Each row is a point on a tangle of strands that fork, close into loops and nearly touch. The rows are in no order.
Points whose rows are less than 68.8 apart are linked; no others are. Some points are linked to none.
Bem: [ -3 -37  34 -27 -12 -37 -26  16   2   5   2 -27 -13  -3  16  -7 -54  -1
 -38 -23  14 -23 -60 -35  -6]
vak: [ -8 -54  31   3  19  39 -16 -16 -30   8  17  18  19   4  12 -17 -69   4
  44 -45   2 -42 -55 -22  -7]
Nabub: [ 17  -2  26 -18 -21 -27  -1  25  22 -16  -6 -52 -17   2   7  20 -24  -8
 -45   2  17 -15 -20 -21   3]
zopo: [-37 -13  13  -3   4   1  12  21 -26  42  23  41   2  -7   3  -5 -52   5
  39 -20 -13 -16 -24  34  39]
Laz: [-20  -9 -30 -30  -3 -41   2  -3  -8  -4 -17  31 -22 -13 -17 -24 -21  30
 -27  14 -29  47  -9  24  33]
Vav: [-13 -24 -25 -20  14 -27  -6   0 -24  -4  -2  41 -14 -10  -9 -26 -20  17
  -4  -5 -29  26  -8  27  22]
rep: [ 35  -5 -36   0  -5   0  -1 -14  12 -33 -42 -37   1 -10 -31  22  15   7
 -24  17  16  34   4 -10 -32]
kese: [-24  20  -2   3   6  -2 -24  -6  11   3  24  -8  12  10  10  26  52  -8
  -2  18  -6  -6  27 -38 -45]
ren: [-53  15  10  16  13  18 -18  -2 -16  60  34  44  15  32  19  -5  19   3
  38   3 -13 -16   2   6  -5]
gek: [-27 -18 -17  -6  24 -13 -38 -13 -12 -12  19  17  13   5   6   1  35   1
  -6   2 -22   2   6 -31 -49]
tud: [ 24 -15  29   2  -9   0  11  12  13 -18 -15 -22  -9 -10   4  -3 -25 -19
  -6 -12   3 -39 -10  -3  16]
sab: [ 42  56  16  16 -25  22  43  24  37  -6  -6 -49  11  -2   8  25   7 -29
   0   9  30 -30  19   6   7]
Maveg: [ 33  12  40  12 -15   8  16  13  29 -21 -17 -53   3  -5   8  12 -12 -26
 -16  -4  19 -49 -11 -12   5]
Fevi: [-50   1   9  20  15  39 -16  -8 -27  53  33  53  19  32  12  -3  -9   4
  58 -10 -19 -22 -21   8  -5]
Fos: [ 11 -28  25  -5  -9  -8  14  12  -3 -16 -11   2 -13 -21  -2 -17 -53 -10
   7 -21  -9 -34 -17   9  37]
Kital: [ 11 -21  37 -22 -18 -33 -15  17  15 -11  -8 -44 -16  -5  11   2 -42  -6
 -45 -13  16 -22 -41 -28   2]
Toluk: [ 15 -14 -24   3  16   0   1 -14  -7 -21 -10  17  -7  -7 -14 -14  24   1
   2  -2 -15  17  20  20   1]
tafa: [ -2  15 -14  15  18   0   5 -15 -16  12   4  36   7  -2  -2 -31  50   6
  11  -1  -2  25  40  40  23]
gumep: [ 45  16 -10  13 -10  11  35   3  16 -21 -31 -20  -5 -22 -22   3  10 -10
   4   6   9   6  25  25  18]
zonak: [-29   1  -9   0  18  -4 -31 -16  -1  -8  21   7  17   5   5  14  48  -4
   0  10 -17  -5  19 -40 -50]
vig: [  5 -14  53  17 -11  41  11   2   3   5  -4  -1   5   0  18 -16 -61 -22
  27 -26  -3 -82 -39  -3  26]
vofu: [ 27  49  15  23 -14  30  30   4  40   1   2 -33  16   7   8  23  29 -31
  17   7  17 -39  20 -13 -15]
mil: [-27  -2   9  -3   2 -13   7  19 -16  33  18  35  -6  -3   4 -14 -23   1
  22 -11 -12  -9   2  32  37]
Mibos: [ 16  48 -26   4 -22  -4  29   2   4  13 -23 -10  -3 -14 -13   3  32  24
 -22  32  35  70  44  32  27]
Nirop: [-13  -6   5  18  29  34 -24 -38 -11 -13  23  27  18   9   1 -10  30 -15
  49 -10 -26 -33  11 -30 -31]
zaga: [-34  -9  30  26  -9  55  -3   0 -10  43  17  27   8  30  13   7 -48  -7
  50 -15 -13 -57 -44 -12  -1]
Vopi: [-12  14 -14 -20  -8 -34  -3  22   5  11   8  -5 -15   7   7  11  18  14
 -37  21   1  36  18   8   1]
giv: [-13 -44  48  10   3  45 -17 -12 -19  16  10   7  17  10  19 -12 -66  -2
  37 -40   5 -58 -59 -31  -8]
begi: [-31 -18 -20  -5  32  -8 -28  -5 -32  11  22  48  12  12  10 -18  18   9
  12 -10 -25  11   3  15 -10]
ped: [-23   9 -35 -30  -8 -35  11 -16   0  -3 -31  30 -22 -14 -23 -28  -6  39
 -31  29 -22  68   3  34  44]
vanu: [  6 -35  -2 -15   4 -25  -8   5  -3 -16  -8   2 -20 -10  -2 -11 -25   3
 -18  -9 -11  -2 -20  -6   2]
fimag: [  0   3 -29 -24 -10 -30  -2   7  11 -11 -14 -14 -22   2  -8  15  10  19
 -51  26  -1  46   3   0  -8]
kado: [ 32  52 -39   7 -28   7  23   6   9   6 -26 -29   6  -8 -15  26  27  14
 -13  34  43  64  41  22  -1]
Bofa: [-12  25  13  26  11  42  -5 -30  11  11  20  24  14  20   5  -5  40 -21
  51   1 -20 -41  20 -24 -19]
ras: [ 23  -9 -49 -11  -2  -5  -4 -24  11 -30 -46 -26 -10  -8 -32  14  13  19
 -36  25   6  47  -2  -2 -29]
dige: [ -4  41   0   4 -13 -16  20  16   6  29  12   1  -6   0  12  -4  36   9
 -16  18  23  29  41  24  27]
Nez: [  1   8 -34  -2   5 -12 -13  -5   6 -16  -6  -9   3   2  -6  19  46   8
 -27  20  -1  36  25 -10 -39]
pidut: [  3  23   0  -7 -11 -14  -5  19  21  -4  13 -37  -3  14   9  38  27  -6
 -27  18  16  11  18 -22 -25]
biz: [-37  11   8   8  11   5 -14   4  -4  38  29  28   5  24  21   0  23  -3
  21   3 -12 -17  15   2  -9]
Vapi: [ -2 -37 -26 -15  25 -13 -13 -11 -29 -21   1  39 -10  -5  -7 -28 -16  12
   3 -16 -28  17 -13  18   6]
Rina: [  6  38 -21  -8 -26 -15  33  -1  10   7 -27  -4 -12 -19 -21  -6  15  28
 -24  34  19  67  36  35  46]
laziz: [ 52  17  16  17 -16   8  15   7  24 -31 -35 -69  15 -13 -10  21   0 -21
 -15  -1  34 -22  -6 -16 -13]
fof: [-11  32  25  22 -10  36  17   0  18  39  17  19  -1  27  20  -7  12 -19
  39   0  -8 -49   9   6  10]
kab: [  8 -55   1 -15  17 -13 -26 -11 -14 -22  -2   5  -8  -9   4 -25 -27   4
  -7 -25  -7  -8 -35 -25 -20]
zit: [-14  32  -1 -12 -13 -28   8  26   6  24  15  -5 -13   6  14   6  25  12
 -30  22  15  34  31  17  18]
Vam: [ 20  -6 -11  14  17  14   4 -15  -4 -19  -3  15   0  -5  -8 -11  31 -12
  22  -9 -12  -2  25  17   2]
kisa: [ 39  31  15  20 -13  14   5   0  29 -23 -12 -66  27  -5  -5  36  23 -26
  -2   7  33 -27   5 -38 -36]
nurok: [-41 -17  10   5  15  22  -5   8 -25  45  29  45   8  13  11   0 -36   2
  45 -20 -14 -23 -27  17  10]
rogin: [-28  -3   8  -2   4  -9 -13  16  -1  25  23  16  -5  17  18   6   7  -4
   5   1 -11 -13   6   0  -8]
purog: [-13  24   9  -1  -5  -5 -16   6  23   2  24 -29   7  17  13  37  39 -13
 -10  19   6 -10  19 -41 -40]
luni: [-22  21   0  -5 -12 -35  19  13 -10  30   3  25 -10 -12  -1 -27   5  19
 -10  12   2  33  28  39  57]
relib: [ -1   9 -44 -18   0 -11  11 -23   2 -11 -38  15 -17 -12 -28 -12  16  31
 -32  27 -10  66  18  35  18]
Nulak: [ -7 -21   3  -9   6 -18 -15  13   1   0   9   3 -13   5  10   4  -6  -4
 -10  -3  -9 -11  -6 -10 -11]
pulo: [ -2 -50 -26 -15  37  -1 -18 -22 -47 -29  14  46   3  -1  -2 -33 -26  12
  21 -28 -28  12 -22  13  -2]
kiso: [-23 -29 -22  -7  31 -10 -34 -11 -24 -13  18  33   9   7   6 -11  20   3
   2  -9 -25   5  -3 -13 -34]
kasos: [-29  16  29  26 -13  48   3  -2   5  46  18  28   1  37  18   0 -15 -14
  47  -3 -17 -58 -18  -7   2]
Belit: [ 17   7   9 -12 -29 -21  31  19  18 -20 -24 -21 -20 -23 -15   1 -27  -2
 -18  10  -2   7   8  16  43]
mego: [-15 -51  17   0  24  36  -2  -9 -39  11  28  32  16   1   6  -9 -74   8
  53 -43  -6 -30 -53   1   6]
Rogug: [ 51  30 -22  13 -22  11  35   9  16 -17 -41 -38   2 -18 -25  20   5  -6
  -3  18  24  22  25  20   8]
Nogu: [ 25 -12  11 -11 -22 -19  25   5  14 -33 -37 -19 -22 -27 -21  -8 -38  -1
 -19   2  -5   1  -9   9  39]
Vis: [ 18 -56 -18 -15  23  -8 -27 -30 -18 -42 -13  10 -10 -10 -10 -35 -10  11
 -13 -21 -14  14 -31 -20 -22]
garuz: [ 18  43  17  20 -11  24  11  -1  37  -5   7 -43  18   8   5  35  35 -30
  12  13  16 -36  18 -36 -30]
Bivum: [ -2  31  -5  -4 -24 -26  33   4   4  11 -16  10 -14 -22 -14 -22   9  20
 -13  21   8  47  37  40  59]
zelu: [ 22  41  14   4 -25   1  36  29  28   2  -1 -32  -7  -4   7  17   6 -16
 -11  11  18 -10  25  14  24]
zugi: [ 12 -27   3 -13 -11 -21  18   3  -2 -29 -23  11 -21 -28 -20 -24 -49   1
   0 -10 -20   0 -10  16  47]
viv: [ 20  14   9 -18 -25 -24   9  26  24 -20 -11 -55 -19   2  -3  30 -15  -2
 -47  14  20  12  -4 -12   5]
Von: [-25   5 -16   6  29  -5 -17 -10 -28  21  17  46  14  11   9 -29  46   9
   8  -2 -14  21  27  28   6]
Fop: [ 47  45 -39  10 -29  13  29   5  12  -6 -40 -38   7 -12 -25  29  12   7
  -3  28  37  46  33  21  -2]
zomi: [  8 -28 -35  -5  29   2 -10 -29 -26 -35  -9  36  -6  -3 -15 -30  15   8
   4  -9 -29  27   7  24   0]
rem: [  4  23   1  19   9  10  20  -7  -3  21  10  30   1  -1   2 -30  36  -5
  28  -6   1   1  38  39  35]
vegez: [ 20   6  56   4 -13   0 -22  -2  28 -20 -13 -76  15  -1   9  16   6 -22
 -28 -10  35 -38 -26 -56 -34]
pinum: [-45 -37   3 -15  16  -3  -7  22 -30  38  31  35   9  -8   6  14 -70  15
  21 -28  -7  -9 -62   6   4]
kosu: [ -1  18 -22   7   8  -6  -6  -2   5  -1   4   4   8   2   2   9  56   2
 -10  15   1  29  38   3 -22]
zanag: [ 10 -12 -33 -26  -5 -24  -1  -9  13 -25 -31 -13 -26  -8 -20   4  -4  20
 -46  23  -6  42 -12  -1  -5]
noli: [-21   5   0  -8   0 -26   6  16 -13  26  10  29  -9  -5   5 -17   1  11
  -2   3  -9  15  18  33  36]
famo: [-22 -37  13 -28  -5 -39 -20  26  -8  19  16  -1 -12  -5  12   6 -64   7
 -22 -19   0 -18 -59 -18   0]
Rovuf: [ 24 -40 -28  -1  19   1 -20 -35  -6 -48 -26  -6  -3 -12 -22 -15  19   4
 -14  -6  -8  21 -10 -17 -35]
vumik: [-16 -53 -14 -12  41  10 -22 -18 -49 -10  29  44  14   5   5 -22 -38  11
  35 -35 -20  -4 -34   2 -14]
gis: [ 20  47  -8  -6 -25  -5  10  29  25  -6   7 -54   1  11   5  49  22  -4
 -29  24  36  28  25 -11 -16]
Deno: [ 15   0  46  12  -9  12  -7   3  26 -12  -6 -45   7   6  15  12  -1 -25
  -8  -8  16 -54 -15 -38 -18]
sil: [ -7  34 -19  16   8  -3  -1  -7   1  16  10  10  16   2   8   1  73   7
  -8  17  12  35  48   9 -13]
Gar: [ 18   0 -30   0   5  -3   9 -12   0 -18 -26   7 -14 -12 -22  -7  21  10
 -13  11  -8  38  23  29  10]
Bala: [-28 -47  -4  -3  41  29 -15 -15 -51   9  38  46  25  10   6  -9 -47  13
  53 -37 -16 -11 -44   3 -15]
tupu: [ 27 -19 -16   8   9   1  -8 -14   7 -35 -21 -20   0  -9 -18   6  24  -6
 -10   0   3   8   7 -17 -30]
petop: [-26 -41  11 -19   4 -19 -10  21 -18  22  18  17  -3 -10   9   3 -71   6
   4 -25  -5 -20 -55  -5   6]
leko: [ 27   8  20   6 -10  -4 -17  -3  23 -26 -13 -71  17  -3  -5  31  20 -17
 -24   3  32 -12  -8 -53 -45]
nef: [-20 -30  32   8   7  21 -32 -15  -3   6  15   1  10  13  15  -2 -13 -14
  23 -14  -7 -50 -27 -49 -32]
Kimep: [  4 -17  -4  15  29  25 -12 -27 -13 -19  14  26   9   5   0 -16  25 -15
  38 -17 -20 -21  15  -1 -14]
takuz: [-14  37 -10  14   6 -16   7   0 -10  35  12  18  11   4  14 -19  64  18
 -20  21  26  42  45  24  22]
kubeg: [ 24  36  14  -5 -34  -9  40  31  25 -10 -12 -39 -12 -13  -2  16 -14 -10
 -21  15  15  -1  19  18  38]
Povon: [ -4  32  16  28   3  43  12 -17  18  22  17  22   8  22  11 -10  34 -23
  49  -3 -12 -44  20  -3  -2]
buv: [-27 -22  38  27  -9  61 -15 -12 -14  33  14  18  16  29  13   3 -56  -3
  50 -22  -8 -60 -58 -34 -15]
taket: [ 31  24  -9  -9 -25 -13  14  21  23 -20 -18 -57 -10  -1 -10  38  -1   1
 -39  22  28  28   8  -6  -5]

A piece is two or more points that can be reached from each other along the links. Count, over all rows, the pieces, the separate loops (a circle has one, a figure eight two, a Y none), the forks (points with three links) and the tips (points with one).
pieces -> 4
loops -> 4
forks -> 4
tips -> 4

A fork is a point with three links, a tip a point with one. Leave the first point through the second and follow the links. Name the first fork or tip that comes.
nurok, zopo -> gumep
pidut, gis -> pinum
fof, kasos -> Vapi
tud, Fos -> kisa
giv, buv -> Toluk

Name the points in between on the shortest way along the links from the first point to the second, in order.
Vam, vak -> Toluk zomi Vapi pulo vumik Bala mego
gis, Kital -> taket viv Nabub
giv, Nirop -> buv zaga kasos fof Povon Bofa
sil, Rovuf -> takuz dige zit Vopi fimag zanag ras rep tupu
Mibos, Fevi -> Rina Bivum luni noli mil zopo nurok
famo, gek -> Bem Kital Nabub viv taket gis pidut purog kese zonak
